Points, in no order, along strands that fork, close into loops and pass close to each other.
Two points are linked if the straight distance between their rows is under 62.2.
Tir: [ 10 -14  21  -5  -5 -31   4  30 -22  10  -8  -9 -27  22  -2   9  -8 -14
  16  24 -13]
buzu: [ 24  15   5  11   1  -3   5  23   7  -4  -6  11  -4 -11  -8  -6  12  25
  19  23   0]
Vife: [  3  -6 -14 -17 -34  -1   4  10 -25 -23  12 -20  -1  -8   8 -12 -16  -8
  49  -3   9]
Bemep: [-30  19  -2 -17 -15 -31  19  23   1  -1  -7  -4   6 -10  18   1   6  41
  30  -9  -1]
sedut: [  4  25  16 -14  -3 -19  -9  11 -25  -6 -14  -4 -22 -21   1   3   7   7
   5  21 -29]
pup: [ -7  -5  -7   6  17  37  -3 -38  39   3  12 -15  24 -16  -2 -21 -10   2
 -24 -41  27]
zurak: [  8 -12 -21  -4 -13  -7 -12  -1  -6  -5  17  -4   0   5   3 -10 -34 -16
   5  -4  20]
diso: [  8 -13  16   6  33  24   6  -4  31   0   7  -5  12  30 -11  -1  26  10
 -12 -14  19]
gim: [ 22   9  10  -4   9  10  -2  -3   7   9   4   4   1  13 -10  -3  16 -22
  17   5  -9]
duz: [ 19 -20  19 -13 -18 -30   0  16 -37  11 -22  -2 -43  -1  -4  17  -9 -42
   3  26 -67]
vuzak: [ 31   3  24   3  -4  10  -2  14   4   9   2   9   5  28 -28  13  41  -9
  27  17 -19]
nadid: [-20   3 -26  -3  -8   9 -12 -22  -1 -19  30 -27  20 -26   0 -21 -13  -8
   6 -32  32]
sep: [ -3 -10 -16  19  -1  14  14  16  33   4   8  -1  18  -9  -7 -22   4  21
  25  -2  22]
Dored: [ 11  -1  -6  -5 -24 -13  -5  16 -20  -4  -2 -13 -19 -10   1  -8 -27 -17
  44  18 -11]
mitam: [-41  -2 -18  -1  -9 -57 -12   0 -42 -14  -9 -18 -12  -4  25   4 -32   8
 -11  -1   2]
fator: [-27  -5 -14   5  -2  36  10 -35  30 -16  26 -19  25 -22  12 -22  -9  22
 -25 -52  39]
boki: [-13  24  11   3  28 -16  -8  -1  13  20 -20  15   2  -4   7  -2 -17   3
 -32  23  -3]
damel: [  5   9   4  19  24  35   7 -41  48   5   9  -2  29 -14  -5 -17  15   8
 -35 -24  22]
pekob: [-26   6   5   9  35   8  11  -5  25  15  12  -8  15  13   2 -11  18  20
 -14 -17  20]
ninog: [  4   0   1   0 -21 -50 -15  13 -43   0 -31   1 -45 -20   6   8 -15   1
 -22  18 -53]
paf: [ -9  21  -8 -14  -4   9 -16  12  18   8 -20  23  11   6  -3   8  16  21
  11   4 -31]
mufof: [-37   4 -21  10   2  -1   8 -27  -8 -29  23 -39  20 -27   9 -20  -6  13
  12 -35  39]
tino: [ 19  15  15 -10  24  -1   7  13  14  18 -14  37  -3  14   6  20   9 -11
 -12  31  -8]
lonep: [ 10  23   6 -12   2  -6  -9 -11  -8   0   5  -3 -11  -7  -3 -10  16 -10
  -4   6 -14]
Pibud: [ 35 -39   2   2 -13   4  -6   8 -39   6  -9   3 -33  39  -9  12 -23 -29
  14  27 -27]
Nov: [-19  16 -17   0 -20 -36 -12  -8 -30 -24   6 -31   2 -12   6 -16  -2  15
  16 -16   0]
lafun: [ 21 -27  11   6  30  47  -4  -2  30   7   4  -8  21  31 -23   5   8 -11
   9 -11  19]
zazef: [  2  38  14   0  21  10   8 -21  12  -4   4  -9   7 -15  -1 -18  19   6
 -15  -2   4]
dufem: [  7 -27   5   9 -23 -60   2  14 -54 -11 -32 -11 -47  -4  11   8 -20   9
 -14   7 -45]
mel: [ 10 -29  11   4   3  46  17  -2  21   3  15 -10  14  25 -12  -9   6 -12
  38 -14  15]
nalat: [ 34  10  20  -8 -22 -16  -3  22  -6  16 -14  11 -11  19 -11  18  28  -7
  37  20 -40]
Pabeb: [  2  15  20 -16   1  22   2  26  27   8 -27  28  18  12 -12  22  23  11
  31  15 -32]
kupe: [ 20  -9   6 -10 -12   7   6  13 -32 -17  14  -3 -25   7  -5   3  -1   3
   7  17  10]
nufid: [ -2   6  -2   9  15  11   8  18  16  -8 -11   0   8 -13  -4 -12  -7  31
  18  12   5]
sas: [-13 -32 -16  -1 -29 -50  -4  -4 -57 -33   6 -20 -21  13  23  14 -34 -20
   5  -8  18]
lufu: [  7  -4  -2  -9 -11 -29   2  -3 -39 -10 -10 -18 -27 -10  18  -6 -28 -16
  19  15 -18]
kemub: [ 20  -9  -4  -3   5   0 -14 -11  19   0  15   5  10   7   0 -14 -20 -19
 -18 -13  29]
Vumod: [  7 -12 -15  22  -3  32  19 -10  45  -3  15  -3  20 -14  -4 -21   7  11
  19 -24  31]
fuva: [-12  14 -14  -2  13  24 -15   5  32  18   3  36  20  -9 -13  12  18   5
 -25   5   2]
Pipam: [ -8 -22 -11   1   1 -32 -13 -15 -45 -24  18 -26 -14   0  16   0 -30 -16
 -13 -11  25]
vumuf: [ 16  11  21   8  41  22   4 -15  40   4 -18  13  26  16  -8  -5  16  -3
 -16   3   9]
Temos: [ -1   8  -9   1 -20 -53   5   4 -44 -10   6   3 -28   0  20   5   5  20
 -14   0  -5]
pakub: [-27  28 -13   7  -8 -19  -1 -10 -16 -15  -4 -27   8 -23  11 -14   5  36
   6 -15   5]
fakev: [ -8  30 -13 -17 -16 -27 -15   7   3  27  -5  16   5  -8   6   7   9  11
  -1   1 -30]
telo: [  0 -22 -11  35   5  63  22 -15  67   6  13   8  19 -18 -11 -15  19  12
  -5 -35  23]
melat: [-33  35 -12 -13 -24 -42   4  14 -16   1 -16   2   1 -14  30   5 -10  44
   6   0  -7]
bemeb: [ 32 -25  24   2  -1   0  -8  25 -19  14 -27  12 -25  34 -14  26 -12 -37
  13  44 -46]
zavak: [-16  31  -4 -19 -20 -50  -5   5 -13  15 -14  13  -3  -8  24   5 -11   8
 -17   1 -21]
Lof: [  2 -25   8   1   8  14   3  11  -4   3  24 -16   5  24  -8  -5   7  -3
  22  -8  22]
fimu: [  9  30  22   7  20  29  10 -23  41  -6  -2   9  28  -3 -15 -14  31   2
 -23  -6   8]
zel: [ 24 -16  26  -6   4 -19  -1  17 -25  18 -26  18 -37   7  -6  25   0 -39
  -7  38 -53]
Ril: [  3  -2   3  33  30  68  11 -34  72  13   2  26  32 -24 -23   8  37 -12
 -26 -23  10]
nupa: [ -1  -2   7  18  14  65   4   5  63  -2 -11  36  33 -12 -36  23  40  -1
   4   1   3]
vebek: [  6  -6 -27 -10   9  37  -4 -18  16  11  25  13   9  10  -2   4  14  -7
   4 -21  14]
Komam: [ 32 -27  17  -7   4  22  -3   8 -29  -7  13   3 -22  26 -11   6  -5 -14
  -2  16  15]
Redek: [ 19 -46   1   7 -30 -22   4  14 -56  -4   6 -11 -37  27   0   7 -33 -26
  12  17  -9]
vibal: [-11  12 -22 -11   2  26  -7  -8  31  16  17  19  22 -10  -4  -6  10   3
 -16 -19  14]
gufep: [-17  -1   3   2  18 -10   5   3   1  -1  14 -21   5  11   2 -13  11  14
  -3 -15  23]
rumat: [-48  30 -15   8  -8  -6   9 -25  -3 -23   6 -31  22 -31  12 -21  -3  32
 -15 -28  22]
mugez: [  8   5 -11 -12 -23 -22  -3   4 -38 -14  20   0 -25  -7  12   3   3   7
  -3   0   7]
fegi: [-43  17 -20  15  -5 -48 -15 -11 -25  -1   0 -18   8 -14  17 -10 -32  18
 -23   2  13]
puf: [ 36 -12  18 -19  15  35 -27  -8   4   5   3  22   6  28 -18  23   5 -40
 -10  13  -3]
gogon: [ 13  14   8  -8  28   1  -9  -6   8  13  -4  20   4  11   4   5  -5 -22
 -34  20   5]
zudo: [ 17  14  17 -14 -21 -31  -9  19 -29  -4 -28   9 -38 -17   6  16   1  14
 -10  20 -49]
tugab: [ 21 -23  31  -9 -24 -31  23  31 -34   6 -19  -6 -35  27  -4  11 -13 -14
  35  35 -37]
pegok: [  0 -10  -8  21  19  62   4 -12  65   3  -4  18  29  -9 -28  -5  31   1
  -4 -17   7]
kalan: [-46  -8 -35  33  -3  40  26 -48  38   3  27 -14  27 -35  18 -17  -1  30
 -32 -56  42]
vab: [ 21  11   7  -5  16  25  -4  14  21  12 -10  47  12  -3 -17  28  13 -14
   0  36  -8]
kuv: [ -1 -12   6  -4 -22 -57   9   1 -60 -24 -16 -18 -36 -10  29   4 -23 -13
  -3   7 -22]
Zil: [  8 -35   6   3 -13 -35  -2  26 -28  -2   4  -6 -23  22  -2  -1 -30 -13
   5  17  -1]
Tedap: [ 40 -27  16 -13   3  25 -19 -11 -15   5  17  -3  -7  38 -16  11  -4 -28
  -6  -4   9]
rafor: [ -8  -1 -21 -11 -14   9  -5   0   4 -11  15 -21   9 -11   2 -17 -19  -7
  20 -14  16]
Gof: [-25   6   0 -13   0 -23   8  23  -7   7   6  -8  -5   8  13   2  13  21
  12  -6   2]
Dopa: [-33  -4 -16  36  18  60  26 -42  49  17  19  -4  18 -33   1  -9  18  27
 -38 -41  27]
vibi: [-40  17 -14   0   8 -24   0 -12  -1   7  -1 -12  17 -10  17 -22 -28   4
 -18  -5  15]
Fug: [ 39  -2  29 -15   8  20 -17  11 -10 -10 -16  27 -11  18 -22  26  17 -28
  -8  34 -21]
Geren: [-27  30  -6  -1  11  -3  -6  -6  19  21 -16  10  23  -7   9  -9 -17  15
 -32   0  -1]
Vakuf: [  0  15   3   2  21  37   3  14  42  12 -12  38  29  -8 -18  22  36  -5
   2  17  -3]
Zoza: [-37 -17 -21 -11 -20 -47   0   9 -46 -24  -1 -15  -8  11  31  12 -27   2
  17  -9  12]

A piece is all that can be reached along the links. How many separate loops has the piece of each point below (a circle has one, a figure eight two, a Y none), and how many tips (points with one link)?
nalat => loops 1, tips 5
Redek => loops 0, tips 2
Komam => loops 0, tips 2
buzu => loops 0, tips 4

A fork is a point with three links, a tip a point with one. Leave the first point through the second and follow the links. Name the first fork or tip that comes.
vab, tino => Pipam
tugab, Tir => duz
Vife, Dored => lonep
Pipam, sas => Vakuf
Pabeb, paf => gufep
lonep, sedut => rafor
duz, zel => tugab
gufep, Gof => Pabeb
